Points, in no order, along strands that fork and pass close to each other.
In the rows, 128 means zero.
Points whose rows are less than 177 apart are linked; no others are. Some points are linked to none.
Q700: [141  94 157 128 149 161  91  80 185 168 104 138 129 136 163 115 130 163
  90 121 104 157 133 145 132 135  81 119 162 122 117 135 135 169 147 134
 150 122 120 158 130 161 100 113]
Q643: [133 116 117 184 157 166 162 116 129 136  75 170 155 140 108 164 145 196
 186 130 132 111 169 166 165 122  52 107  95  79 117 124 159 137 144 137
 197  82 136 142 109 117 137 113]
Q966: [130 155 154 127 132 131 165 148 165 101 107 136 141 120 102 142 126 138
 120 142 119  84 135 159 130 109  78  68 120 136 118 119 117  99  98 205
 133  84 111 113 122 127 153 117]
Q645: [130 107 167 164 154 166 118  96 120 112 108 184 133  74 105 122  86 174
 158 115  68 102 150 167 104 143  80 112 141  95 116  88  92 139 171 145
 125 146 136 152  96 151  86  94]
Q49: [121 109 171  94 168 161  98  85 156 153 144 112 114  96 176 120  93  97
  84 126  98 111 114 116 129 130 160 107 142 143 133 132  98 119 109 141
  82 174 115 116 131 152 115 135]
Q913: [ 87 155 153 157  83 140 108 122  97  49 141 164 159 121 131 138 117  91
  73 143 130 107 150 150  82  57 112 146 103 188  98 161 160 154 114 109
 121 117 101 142  96 119 126 177]
Q406: [129 128 116 103 165 129 131 102 165 172 144 103 147 123 177 137 168 124
 134 104 176 160 147  90 159 118 105 128 164 110 167 134 139 106  75 151
 151  98 158 144 146 139 132 136]
Q272: [105 190 144  99  99 145 112 149 156  73 131 144 125 152 169 150 112  90
 109 149 119 113 153 155  72  80 174 161 152 198 112 171 183 105  91 133
 104  80 156  60 135 115 128 163]
Q724: [ 84 116  97 100 122 157 109  99 114 124 145 149 109 126 131 139 103 132
  77 112 135 131 135  87 110  97 163 167 118  73 106 146  96 165 171 148
 146 146 119 142 168 116 121 166]
Q639: [107 111  99 142 141 154 142  86 135 144 161 129 136 157 118 138 151 173
 161  93 174 114  97  69 172 171 146 131 144  68 140  74 170 140 159 145
 140 157 123 138 116 146 153 128]
Q730: [161  81 159 148 100 137  88 130 125 135 105 144 123  92 170 174 144  87
  64 114 127 174 149 200 104  47 141 113 106 131  98 158 142 159  74 105
 145 107 120 152 133 120 151 165]
Q203: [105 125 162 157 167 162  80 113 143 143 118 136 130 118 116  93 173 215
 132 114 129 126  99  98 166 170  90 162 112 108 140 140  82 114 200  81
 143 162 139 110  83 144 118 108]
Q246: [ 70 153  86 149 136 150 153  82 134 127 129 156 120 152 121 141 157 197
 184 120 141  90 112 115 126 182 156 153 138  68 145  99 115 129 191 154
 157 151 156  90 124 115 148 136]
Q175: [ 87 144 128 199 124 190 133 107 139  81 112 176 148 114  86 192 180 171
 127 178 191  93 139 133 118  99 103 142  84 116  90 122 152 139 157  93
 186 134 104 137 112  87 107 140]
Q495: [128 153  92 143  83 101 159 175 135  83 110 134 111 140 133 134 116 113
 125 137 107 115 173 141 111 125 123 124 116 143  95 149 103 138 142 147
 117 110 154  82 149 126 102 118]
Q308: [135  73 151 116 151 107 112 133 148 158 142 168  88  76 156 158 113  86
  95 133 121 104 126 138 133 115 143  94  99 162 101 163  79 107 112 130
 114 127 106 138 130 135 146 131]
Q89: [124 110 111 110 101 130 131 152  50 138 140 124 126 102 102  80  93 105
 141 113  64 148 130 124 129 110  84 157  97 135 121 158 126 146 158 105
 115 163 116 143  60 116 151 134]
Q706: [ 82 147 144 142 100 130 102 148 149  89 161 137 143 155  78  83  98 125
 131 117 112  66  97 108 150 127 180 148  99 156  90 120 127 104 176 131
 124 134 147  46  83 105 140  82]
Q850: [134 143 116 147 129 115 152 156 104 140 142 124 152 147  96 116 170 161
 169 139 103 117 125 141 163 175  70 143 133 130 144 128 109 145 149 108
 135 124 144 142 128 109 133  96]
Q935: [140 132 123 127 100  62 125 127  71 152 160  71 136 137  98  94 148  84
  97  90 160 171 134  80 105 143 108 126 135 123 121 139 135 163  78  80
 115 149 120 182 143 155 134 148]
Q111: [114 159 128 109 114  63 138 156 137 133 160 111 137 169 121 147 142 105
 109 110 172  94 100 107 132 124 135 139 120 138 105 178 107 107 102 118
 140 102 126 149 149 164 157 177]
Q240: [ 90 150  89 164 128 157 185 157  99 106 102 170 115 109  80 228 116 143
 171 169 112  86 162 165 131 112 111 109  77 104 137 174 143 111 127 151
 132 103 144 159 111  92 128 157]
Q891: [144 136 127 145  82 164 153 169 103  67 104 123 135  75 175 171 127 101
 119 141  93 142 157 215 107  35 129  82  94 179  88 166 152 141 100 169
 130 110 130 115 110 103 144 169]
Q131: [132 151 130 134  31 186  94 142 125  86 110 184 134 139 138 139 132 127
  78 149 101 147 146 176  60  82 174 174 144 169  72 146 119 132 141 121
  79 154 130 104 115  96 112 128]
Q90: [174 126 141 145 113 157 150 143 173 173 171  89 123 122 112 153 166 176
 112 136 166 117 122  96 162 189 106  84 146  99 115 143  90 122 130 148
  84 140 114 148 152 174 122 125]
Q32: [171  99 116  98 189 126 114  95 104 138 121 136 107 128 179 180 159 101
 169 125 161 160 101 131 136 195 164  79 144 104 186  86 130 107  78  92
 103 141 157 155 162 116  91 107]
Q318: [170 154 104 119 112  87 107 156 156 135 124  99  88 150 139  77 134 139
 136 117 131 128  98 105 137 181 191 143 121 149 133 132  89 111 179 135
  76 137 142  67 159  98 106  83]
Q864: [101 168 150 122  78  89 104 163 135 132 147 110 164 169 144 122 132  98
 104 144 164 120 103 135 107  63 180 140 124 163  87 105 156 123  90 176
 178 112 108  65 138 118 155 117]
Q129: [141 152  96 118 117 123 133 170 145  96  92 119  96 141 130 149 150 109
 118 197 153 141 115 113 103 163 136 174 164 125 110 126 137 126 129  64
  95 140 144 131 149 112 128 113]
Q400: [154  81  96 113 146 146 158 101 119 155 156  72 125 116 144 108 111 109
 150  70  89 182 159 131 102 147 124  67 123 161 145 121 146 117 158 157
 114 159 114 165 138 128  82 173]
Q470: [ 85 141 132 109 113 141 122 157 108 155 133 165 140 137 104 137 117 191
 166 105 110  73  91 172 173 130 150 158 110 111 108 147 110 100 182 162
 131 128 131 112  85  94 144 123]
Q428: [139 104 120 134 113 121 183 137 120 110 100  99 111  95  89 113  87 103
  95 171  95 176 167 100  98 140 104  94 126 126 107 126 116 192 148 102
  90 159 109 143 142 149 108 160]
Q873: [ 98 140 126 119 135 110  90 136  80 153 117 187 141 105 131 123 104 133
 114 143 141  71  86  99 162  84 146 171 119  90 119 115 135 119 119 144
 165 139 125 129 142  85 166 125]
Q284: [ 81 159 134 116 205 174 121 143 155 120  99 116 110  74 155 158 150 157
 149 165  91 113 144 137 143 150 145 148 141 138 163 123 137 114 133 111
 138 162 148 115  95  88 175 127]
Q831: [160 141 131  85 152  97  98 143  77 174 107 118 156 127 132 121 142 137
 136 107 115 163 102 127 139 123  87 125 153  93 189 123 172 141  38 119
 144 142 109 220 139 121 153 146]
Q510: [107 103 158 113 129 165  70  95  98 185 108 195 161 133 103  99  86 183
 100 114  79 114 105 143 131 137 111 165 152 120 123 123  96 152 174  94
 113 165 105 170  87 121 101 131]
Q228: [135 127 141 146 141 156 162 129 184 149 188 110 121 104  97 161 184 136
 129 155 182  93 158 122 130 152 126 106 145 148 124 118 103  84  95 142
  97 130 137 176 138 147 161 125]
Q978: [145 102 164 136 151 113  73  99 115 151 157 120 139  96 159 133 195  95
 112  97 191 159  89 103 134 128 158 135 139 101 138 108 110 127  62  92
 128 160 121 197 147 149 133 101]
Q600: [134 100  94 142 117 199 109 145 133  91 130 138  98 112 151 135 123 141
 122 154 101 151 163 188  62  84 168 158 115 202 100 151 127  89 154 109
  90 137 120  87 107  86  85 142]
Q824: [127 105 153 143 167 110 112 112 192 170 153 126 115 157 103 114 148 164
 156  86 146  92  59 121 207 207 164 126 142 104 149 113 140  94 141 144
  93 106 139  75 116 145 123  84]
Q669: [118 128 124 150 139 147 157 121 100 106 135 101 160  77 101 108 129 100
 106 146 101 156 201 107  93 102  73 109 134 114 122 139 149 156 114 142
 138 137 107 178 138 137 116 167]
Q689: [131 149 138 126 168 128 127 138 105 125  82 124 132 149 109 139 123 154
 135 151 125 104  90  91 145 181 120 122 154  98 172  96 143 121 171 118
 106 137  95 198 105 125 169 176]
Q714: [125 120  85 140 168 156 135 111 153 144 140 171 136  98 124 141 181 163
 159 148 198 139 168 105 132 143  65 127 117  88 131 144  75 129 107  83
 166 115 161 176 147 133  98  92]
Q68: [125 192 124  86 131  97 149 176  94 179  73 130 153 118 172 167 147 121
 131 132 114 145 127 107 175 117  78 145 145  71 197 143 167 140  29 128
 150 140 149 214 130 117 183 160]
Q414: [157  93 116 160 133 172 161 100 162 116 117 137 148  90  94 175 170 164
 143 126 180 130 181 141  99 129 123  89 122 124 107  88 119  92 142 154
  95 134  98 161 136 132 122 129]
Q713: [147  98  82  76  90 141 129 159 107 133 109 140 144 212 111 148  80 140
 142 124 111 159 120 121 111 106 159 155 142 110 106 131 175 144 171  97
 189 129 143 100 133  83 143 127]
Q242: [104 141 125 144 108 169 166 108 168  95 105 149 134 108 121 108 103 160
 103 161 127 143 179 157  77 113 101 136 126 156 102 108 143 127 155 170
 144 134 100 105 165 102  53 151]
Q118: [ 68 144  79 126 143 181 135 152  80  92 121 157 116  93 115 207 119 122
 128 150 108  81 134 168 120  79 156 151  86 160 111 177 128 121 131 108
 116 135 129 128 105  86 146 187]
Q313: [ 78 119 161 146 114 118 122  97 102  68 132 166 144 141 101 162  86 105
  89 158 114  86 161 145  88  75 137 121 133 136 102 122 170 136  98 124
 137 121 151 122 110 109 102 133]
Q250: [121 102  95 136 110 123  82 103 112 135 141 118 124 105 183  93 144 123
  99  91 120 177 135 134  98  58 176 146  99 138  98 142  89 112 165 122
 145 149 136 107 124 118 119 110]
Q926: [ 80 166 143 173 134 157 136 126 142  53  97 162 128 121  58 164 134 152
 133 184 143  84 154 125 120 119  80 114  89 110 100 119 116 138 201 144
 137  92 112 113 113 124 110 114]
Q173: [140 117 135 125 140  94 149 140  96 101  89 145 121 131  86 135  69 108
 143 160 116 126 157 131 138 151  65 122 134  72 130 106 138 154 119 104
 161  92 121 149 154 131 132 109]
Q286: [124 109 158 127 152 144 123 122 107 156 110 167 143 109 106 147 130 161
 131 149 142  91 127  86 157 130  67 129 150  69 146 105 146 158 125 105
 111 125 109 218 108 148 142 156]
Q727: [ 71 149  99 127  84 131 131 169 118  75 185 115 136 198  92 145 115 120
 146 131 131  85 119 104 121 109 195 153  78 140 101 147 162 130 162 139
 162 127 163  60 100  80 144 133]
Q655: [122 125 122 138 134 117 131  93 191 182 166 120 108 161 127  76 131 178
 178  71 113  83  57  83 186 191 198 144 131 143 163  95 132 115 187 185
 106 109 144  30 136 124 108  87]
Q102: [134 101 158 148  85 147 132  98 114 100  94 172 129 139 100 120  95 140
 127 102  92 113 138 172  89 109 136 124 124 109  72  89 110 144 174 161
 119 143 141 100 110 132  96  92]
Q942: [156  93 162 122 161 178 107 111 225 160 108 153 125 159 152 156 138 191
 123 145 150 128 106 120 157 160 104  95 140 134 128 130 154 138 137 132
 159 102 121 114 120 144 115 109]
Q253: [146 105 113 137 150  86 147 103 128 148 174  20 126 127 137  72 169  96
 153 104 150 149 102  91 169 175 138 126 113 138 164 119 118 117  74 133
 144 133 134 110 141 134 138  69]
Q591: [164 127 111 115 155 103 141 120 168 149 152  87 107 112 193 133 184  94
 124  95 165 178 150 122 125 115 107 126 128 173 156 185  98 100  53 127
 139  85 167 154 161 176 132 136]
Q5: [153 153 103  90  87  87 164 158 154 152 165  77 111 137 166 133 165  71
 128 137 123 165 145 138 130 139 115 107 115 167 146 185 125 151  50 105
 136  96 126 115 192 167 154 130]
Q589: [134 114  88 115  91 115 130 125 100  98 110 101 156 167  82  71  78 121
 133 150 110 162 128 138 102 130 112 127 140 164 170 100 158 112 150  77
 115 134  90 146 111 130 111 140]
Q276: [144 134  83 104 103  82 142 160 133 127  99 126 105 175  98 131 122 124
 141 125 163 140  91 103 144 166 178 124 110  90 144 135 113 123 190 132
 116 127 116  95 165 122 137 127]
Q247: [149 100 135 147 127 154 126 150 138 127  87 172 115  93 128 186 157 116
  92 114 150 151 183 195 122  62  89 101  92 123  85 191 122 155 108 132
 152  98 134 156 126 128  95 145]
Q275: [159 129 107 125  93 101 151 166  92  60  94 172  92 140 113 171  84 101
 140 152  97 146 163 165  79 121 160 126 111 116  60 144 128 125 149 104
  84 111 148 107 131 138 123 126]
Q298: [128 117 142 122 120  97  91 109 102 140 141 127 114  92 161  76 194 115
  81 110 171 165  96 136 120  86 146 140 124 146 128 132  83 102 115 117
 122 144 100 162 111 125 167 120]
Q828: [145 115 144 123 144 164 128  94 197 147 155  41 112 123 159 130 105 112
 104 132  95 119 128  92 150 168 162 106 153 145 157 115 142 112 151 145
  78 171 118 111 124 131 125 117]
Q8: [134 130 152 163 186 120  83  95 114 154 143 122 111 143  95  80 154 198
 154 109 156 137  37  78 184 212 135 145 125  99 166  83 102 122 161  57
 113 155 137 117  98 155 121  95]
Q459: [117  82 170 160 125 141 125 108 133 148 156 154 140  88  98 163 157 128
 101 123 116 111 161 155 144  87 108  83  92 138  76 160 107 138 123 139
 142 132 130 152 103 115 127 116]
Q802: [136 117 168 120 178 132  81 111 196 166 122 154 126 155 143 124 127 148
 138 129 164 110  82  97 148 157 183 140 156 164 134 105 156 112 143 122
 134 100 146  66 113 143 138  78]
Q654: [148  95 137 115 146 167 150  92 153 167 148  52 120 150 143  91  88 121
 128 109 120 141  89  55 138 179 137  95 155 130 174  82 160 136 153 159
 145 150 107 127 143 131 142 136]
Q957: [146 127 121 174 135 164 157  99 176 131 141 147 141 153  94 166 209 218
 172 157 177 125 142 126 187 144  91  86  91  85 112 123 118 127 127 129
 214 101 144 135 106 138 145  79]
Q652: [146  73 146 108 143 128  83 120  96 148  71 178 133  96 185 160  91  87
  97 121 122 145 146 167  86  87 132 117 120 131 125 103 136 143  80  91
 150 123 113 159 164 110 124 131]
Q733: [ 96 225  98  96 159 112 109 165 128  98 114 146 117 117 174 150 185  93
 149 155 121  94 137 132 142  97 106 179 111 140 143 161 141 116  93 102
 144 108 188 132  83 105 184 143]
Q866: [126  84 138 169 135 157 146  75 160 119 169 118 134  88 130 150 142 122
 105 122 107 131 145  95 126 114 126  79 100 114  71 131 134 167 149 125
 148 163 142 109  98 160 103  91]
Q387: [ 84 134 108 110 162 129 104 107 105 126 102 156 116 127 141  93 113 155
  94 126 141 121 120  85 135 114 125 146 114  90 123 115  87 142 191 154
 186 162 136 111 116 105 146 117]
Q371: [127  76  98 126 180 104 135  92 131 167 155 123 129 117 162 134 113  89
 165  96 158 125 115  96 118 144 183  95 106 145 168  69 137  63  79 145
 150 116 120  95 177 112 110 122]
Q215: [101 181 133 142 105 157 126 160  78  77 111 146 119 117  89 162 121 120
 148 174  78 101 166 154 101 111 146 165 108 174 113 180 145 124 161  76
  72 160 115 136  84 122 152 149]
Q159: [121 157 177  98 122 109 122 144 127 138 153  84 162 158 119 114 120 111
 120 107 135  76 103 106 176 145 113 144 199  75 172 106 168 131  86 181
 105  83 127 159 158 154 169 175]
Q463: [122  70  77 116 144 164 167 129 132 177 102 144 124 124 126 132  90 152
 178  80  83 146 148 167 131 135 105  89 118 147 137 122 127 121 171 151
 120 138 119 164 131 117 103 157]
Q792: [ 86 140  89 141 128 153 149  98 171 110 134 144 132 169 118 108  99 181
 180 124 124  77 149 134 130 159 137 159 135 132 161 116 125 129 206 146
 140 126 139  86 131 124  85 127]
Q553: [ 96 143 148 129 197 151 103 135 176 123 104 131 119  83 120 108 154 174
 146 173  70  79 118 128 157 173  99 142 137 124 132 133  77 109 175 100
 113 137 127 117  90 113 155 103]
Q555: [120 150 156  80 127  86 108 143  89 155 158 138 123  79 203 123 128  91
  97 114 120 117 107 154 133  75 138 125 115 148 146 148 136  83  25 150
 124 124 114 150 122 116 191 191]
Q691: [110 113  91  78 176 160 126  94 150 184 145 125 114 159 138  79  90 145
 143 118 115 115  88  62 146 185 146 121 118 143 192  78 158 116 162 127
 156 137 120 101  99 112 132 154]
Q306: [ 89 178 137 139  75 142 146 109 145 121 151 126 176 143 142  92 106 147
  99 153 146 130 146 116 109 100 121 170 159 119 146  93 135 143 129 163
 150 150 110 120 145 113  89 136]
Q461: [157 125 156 119 105 112 162 159 174 162 160  26 114 147 128 122 117  93
 118  89 148 152 157 124 128 136  98  71 118 114 126 143 116 136 102 179
 116 103  82 139 180 177 145 154]
Q751: [140 207 108  91  82  39 165 179 120 145 128 133 103 142 159 145 168  97
 126 140 149 141 109 129 136 136 136 142 113 124 120 166  79 128  69 116
 129 104 142 140 183 143 173 164]
Q347: [171 130 128 131 140 130  94 129 120 172 175 103 119 175 121 102 156 164
 132 121 169 124  19  83 202 201 118 137 160  92 182 106 127 126 110 104
 120 143 133 139 138 143 119 140]
Q25: [161 117 143  97 160 103 127 150  99 147  72 158 122 127 162 127 117 109
 117 143 105 151 135 154 127 144  69 115 153 106 162 108 138 145  71 113
 153 117 110 172 153 126 133 106]
Q201: [127 164 175 120  68 130  93 164 113  87 142 157 133 151 137 137  87  95
 116 104  90  84 125 182 116  64 165 118 118 210  98 159 154 105  97 169
  94  92 149  90  89 130 158 166]
Q538: [130 130 118 172 123 170 160  90 160  68 126 116 114 104 129 114 134 146
 137 168 120 117 179 168  71 121 105 129 106 210 125 134 139 105 147 120
 117 141 106 104 114 125  65 124]
Q192: [144 143 108  85 185 119  88 130 127 146  90  81 122 143 179  66 171 133
 158  89 169 170  88  93 149 134 184 129 131 128 161 117 128  85 170 136
 140 112 132 128 117 105 155 135]
Q86: [123 143 110 126 170 125 154 114 142 133 111 134 153 109 149 117 130 137
 147 125 128 106 146 130 145 118 122 106 145 123 162 119 111  79  97 195
 149  94 115 146 136 132 140 152]
Q833: [169 124 145 111 109  94 126 122 101 177 175  64 136 119 145 129 170 106
 129  90 190 176  95 117 167 158 113 137 154  94 122 131 119 169  59 109
 123 163 155 181 180 176 110  98]
Q137: [159  78  81  88  74 115 141 175 149 136 122 120  89 205 118 146  94 111
 143 109 107 164 109 115 119 169 188 119 129 114 102 132 158 137 174 109
 122 126 134  70 155 111 125 102]
Q51: [ 99 173 145  61 124 107 143 165  94 168  84 148 129 100 180 155 117 104
 104 128 113 109 120 124 126  83 107 132 105 103 176 141 134 115  21 133
 142 116 124 186 146 120 201 197]
Q30: [142  96 109 121 131 125 137  88 108 139 108  86 144 153 124  54 112 123
 125  82 122 178 116 125  83 114 141 114 157 188 157  93 132 112 154 118
  87 166  92 146 103 131  92 149]
Q178: [114  82  75 121 151 167 170 124 159 138 137 123  80 134 123 158  92 146
 175 113 110 104 161 139 131 151 151 127 133 130 161 132 117 118 173 120
  88 138 153  99 142 108  61 164]
Q697: [171 154 143 103 165 100 131 141 131 121 125  85 103 101 147  49 156 107
 149 129  63 148  91 112 193 196 128 126 124 121 181 103  80 133 132 157
  93 160 126  92 134 121 138  72]
Q675: [154 146 151  90 171 112 110 136 127 131 123 126 138 150 107  90 114 154
 144 117 140  88  60  88 201 194 127 149 175 100 194  86 151 119 114 133
 134 106 130 143 119 121 153 158]
Q482: [114 160 111 141 155 136 156 122  88  84 110 118 142  75 177 164 145 114
  90 140  92 142 203 177 116  46 121 136 130 155 136 151 184 125 101 165
 121 119 157 141  86 112 153 183]
Q54: [130 118 124  88 173 123  71 132 161 151 140  99 107 170 155 133 113  83
 132 105 160 118  79  76 134 194 209 143 153 158 179 110 141 109 107  90
  51 140 158  94 160 152 101 123]
Q768: [164 122 150 167 118 167 167  87 153 123 104 144 161 157 110 136 134 160
 150 106 139 157 178 136 132 101  53  74 133  88  97 127 161 179 138 183
 185  97 119 136 125 160 101 125]
Q187: [110 117 141  89 101 112 128 167 149 115 121  70 136 183 134 137  89  83
 111 153 165 131 105 110 101 128 172 137 132 143 117 100 183 144  93 131
 172 100  99  77 186 123 156 148]
Q372: [123 108 140 130 144  86 102 142 138 133 123 138 133 135 123 136 123  73
 106 137 154  99 120 129 131  98 162 107 113 170 117 156 128 102 105 113
 130  91 114 125 107 138 153 165]
Q483: [152 138 149 118 145  67 150 106 101 128 195  57 130 123 122  32 146  81
 126 102 143 134  84  83 174 189 143 134 147 102 164  97 115 131  81 129
  89 153 127 142 160 140 124 128]
Q898: [110 100 129 173  91 117 119  88 126 109 106 159 123 186  87 108  55 151
 144  95 142 134 128 123 116 117 130 149 121 101 100  76 139 145 177  68
 130 156 141 101 103 148  78  79]
Q735: [154 157 125  80 113  91 163 176 118 158 158  57  99 147 158 107 129  95
 117 114  51 157 143 139 125 154  62 132 132 161 148 186 140 165  85 132
 128  98 134 140 142 151 153 157]
Q988: [140 121 142 118  87  80 147 140  64 110 126  84 146 108 157  97 110  84
 132 107  73 161 175 172  84  91 100 106 121 184 123 141 151 159  69 163
 131 131 102 132 110 147 156 142]
Q429: [ 90 135 113 183 124 144 113 136  62  98 102 193 142  92 103 165 150 160
 135 175 161 117 143 155 101  60 111 166  99 143 122 136 134 133 132  47
 161 128  98 178 115  82 128 124]
Q856: [ 98 123 121 177  99 133 133 115 114  97 124 152 131 132  51  83  79 161
 147 156 102 127 141 124  92 138  89 160 117 134 115 110 115 151 190  67
 120 171 118 115  89 143  74  87]
Q788: [122 112 161 119 151 143  81  85 130 156 100 185 153 140 102 152 133 182
  99 122 131 131 106 138 143 136  96 157 185  70 118 122 118 156 140 120
 119 130 131 167 113 139 117 125]
Q304: [111 106 148 160  87 139 138 115 130 130 164 107 138 134  75 109 113 142
 104 158 104 109 148 102 142 150  79 117 121 103  71 120 137 188 149 104
 138 171 138 109  96 129  92  64]
Q52: [143  89 197 106 119 126 110 127 114 161 125 133 161 132 135 136 107 116
 120 107  97 118  94 153 142 117 153 112 168 119 109  99 166 125 110 161
 137 132 101 131 102 126 155 116]
Q671: [124 190 188 112  55  95 121 142 127 124 164 122 164 123 133  87 129 108
  68 151 147 123 112 132 108  84 151 161 166 141 107 125 136 129  95 174
 144 142  84 116 160 122 156 129]
Q404: [128 116 132 139 163 121 130 130 111 117 113 171 123  76 119 175 166 147
 135 174 169 139 155 151  99 108 100 132 141 129 134 132  75 122 101  74
 135 128 120 196 129 134 118 128]
Q493: [162  73  99 119 126 100 119  96 142 149 146  93  96 127 161 134 124  62
 138 120 164 159 109  89  95 156 190 105  89 148 125 107  98 103  94 129
 130 135 137  86 190 139  94  89]
Q207: [117 145 127 166 173 107 122 106 103  71 122 147 124  64 121 136 157 106
 142 142 146 112 154 137 114 159 137 113 146 117 154  89  66 101 147 100
  82 137 148 174 111 142 135 105]
Q787: [161 129 125 118  83 101 134 179 161  93  82 113  88 120 168 127 110  65
 100 123 134 153 157 162  79 103 170 104 112 171  91 148 117 102 116 156
 111  88 114  69 158 147 147 150]
Q931: [186  98 156 141 176 102 106  94 167 165 129  94  81  89 141  97 169 138
 157  97 135 134  43  95 190 200 206 133 122 111 157 105  93  82 144 152
  95 113 141  71 152 165 116  46]
Q633: [120  86 150 112 114 128  54 121 105 148  95 213 141 111 169 147 121 101
  73 158 135 111  87 148 108  84 157 149 139 122 113 112 120 137  97 110
 149 133  86 149 133  79 155 122]
Q950: [121  83 105 109 171 140 124  92  98  97  93 150  75 102 145 115  83  98
 133 110  81 178 151 131 100 143 128 130 143 122 128 120  70 136 154 102
  98 177 136 149 144 136  77 121]
Q780: [111 119 117 134 166 135  98 100  79  96 117 132 113 106 115 117 116 114
 140 121 126 128 124 123 104 147 171 134 126 111 128 116 116 129 165  60
  94 163 134 171 123 126 113 103]
Q149: [110 188 112 119 159 127 135 143 152  92  88 117 126  94 198 151 164 118
 122 137 130 134 170 160 102  69 144 160 152 179 139 149 159 105  80 148
 126  90 170 111 118 118 144 154]
Q728: [176 145 135 127 126 142 157 154 198 166 122  60 100 151 149 169 172 132
 129 150 158 157 135 141 152 160 108  85 165 127 129 164 126 128 135 168
  96 105 127 132 155 183 137 139]
Q874: [101  99 128 117 108 140 147 102  98 109 118 178 129 136  97 146  38 106
 126 157 105  87 137 121  97 116 132 125 122 113 123  95 186 133 144 139
 172 126  90 120 146 104 123 186]
Q839: [115 114 100 111 133 127 139 101 124 127 140 115 106 107 164  86  94 113
 111  72  75 163 156 138 120  97 120 117 115 118 112 137  73 129 189 160
 110 154 154  93 146 148  86 118]
Q986: [156 140 166 167 123 141 173 140 155 134 143  95 175 135 117  90 114 139
 133 132 103 135 138 132 145 141  54  74 132 116 137 109 164 140 148 213
 159 113 117 126 120 137 132 120]
Q681: [150 114  93 142 129 145 166 124 169 171 141 116 148 155 118 178 157 166
 165 125 191 143 129  94 183 164 136  97 120  75 118 100 160 139 138 170
 187 115 123 125 140 131 153 127]
Q580: [120 147 135 195 111 130 148 113 102  75 144 130 176  90 100 129 170 116
  88 137 136 146 212 151  69  55  87 148 117 155 104 164 134 158 109 134
 114 125 116 157 118 125  94 159]
Q871: [110 182 154 176 133 157 171 153 140  67 114 153 152  99 110 149 127 145
 127 183 123  72 142 167 137  90  89 100  75 114 104 131  91 119 167 212
 150 107 146 109 113 101 124 103]
Q55: [101 161  89 120 130 114 121 175  37 115  98 172 134 143  90 167 117 151
 186 181 131 111 132 141 116  91 106 193 101 122 142 163 122 146 165  43
 164 111 127 161  98 116 133 108]
Q309: [110 201  64  92 129 115  94 190  89  92  98 182 125 152 121 169 128 109
 170 161 116 116 124 150 122  87 134 194 141 141 129 186 130 107 125  78
 149  90 176 129 100 102 164 130]
Q577: [120 118 139 120  89 152  81 118 128 126 108 177 145 137 144 155 102 148
  94 154 142 141 108 159  87 101 177 162 140 150  92  89 115 137 155  99
 115 161 100 145 136  79 124 115]
Q688: [123 158 155 101  88  96 144 167  91 140 155 110 147 125 147 119 113  91
 111 126  71 139 155 156 112 101  62 133 149 168 115 189 139 169  56 157
 137 111 142 142 140 122 118 135]
Q466: [144  89 124 104  70  88 113 121 110 128 150 158 127 170 132 159 120 100
 112 107 157 154 159 164  80  79 150 162 140 154  90 153 153 135  86  63
 149  93 136 122 144 127  94 146]
Q81: [146 118 129 154 132 130 174 165  70 100 100 163 121 134  50 209 106 115
 160 167 108 119 164 161 118 143  69 106 108  99 107 148 165 150 128 117
 111  98 138 173 126 141 120 125]
Q760: [120 142 115 147 112  94  96 149 184 129 167 131 128 159 110  46 130 156
 149 111 134  97  98  95 158 142 194 165 100 142 126 117 114  98 175 146
 107 113 143   4 144 118 152  86]
Q547: [155 149 165 121  53  95 113 161 159  99 134 112 127 129 152 116  97  95
 100  93 104 128 121 150  93  83 191 116 162 180  90 130 124 124 129 154
  79 113 122  58 107 164 159 118]
Q642: [100 184  97 138  84 129 118 160 101  71 133 111 148 166  93 124 120 131
 142 138 110 139 137 110 102 127 168 180 147 162 126 174 162 116 173  76
  63 157 160 114  76 127 133 128]
Q649: [189 122 142 126 138  94 127 125  74 160 185  90 131 164  97  54 128 134
 129  89 150 159  42 115 190 213  82  99 141  91 188 102  99 133  85  98
  85 153 118 159 135 150 109 136]
Q430: [137 139 153 106 124  96 122 153 145 165 154  65 128 167 116  87 130 102
  99  93 154 121  85 115 169 129 111 133 162 110 132 165 122 111  95 161
 121  74  99 141 154 166 161 163]
Q351: [102  87 121 154 160 163 132  54 158 180 173 133 128 106 136 111 144 168
 162  85 157 115 118  98 148 152 121 128  73 106 140 135 109  93 151 137
 191 117 145  88 110 130 127  99]
Q500: [172  96 101 155 119  89 135 131 159 101 136 108  94 133 115 112 137 103
 151 119 143 137 136 101 119 172 187 108 115 156 121 103  97 102 145 109
 103 125 146  54 130 134 102  50]
Q356: [139 110  99 138 109  95 158 122 107 146 136  80 119 137 113 102 114 118
 100 118 141 173 138  72 123 146 123 106 131  74 131 107 100 182 138 124
 126 178 123 142 164 158  99 118]
Q895: [155 143 144 159 128 117 149 134 123 150 163  92 144 103  93  69 135 152
 144 124  79 184 144 151 138 150  41  95 164 108 128 123 144 182 123 178
 131 136 144 135 124 173  97 100]

A fork is a point with three links, a tip a point with one. Leave the first point through the second and follow the links. Name the first fork or tip that comes.
Q935, Q833 => Q404
Q589, Q30 => Q986
Q187, Q864 => Q633
Q207, Q780 => Q874

A fork is a point with three links. Follow the links from the first point to the second and name the forks in between, in order.
Q414, Q768 => Q430, Q111, Q5, Q966, Q986
Q90, Q272 => Q430, Q111, Q5, Q966, Q429, Q149
Q201, Q8 => Q149, Q429, Q966, Q5, Q111, Q430, Q675, Q347
Q500, Q866 => Q318, Q760, Q824, Q788, Q675, Q430, Q111, Q308, Q459
Q247, Q935 => Q459, Q308, Q111, Q5, Q966, Q429, Q404
Q675, Q950 => Q430, Q111, Q5, Q966, Q429, Q404
Q957, Q751 => Q986, Q966, Q5
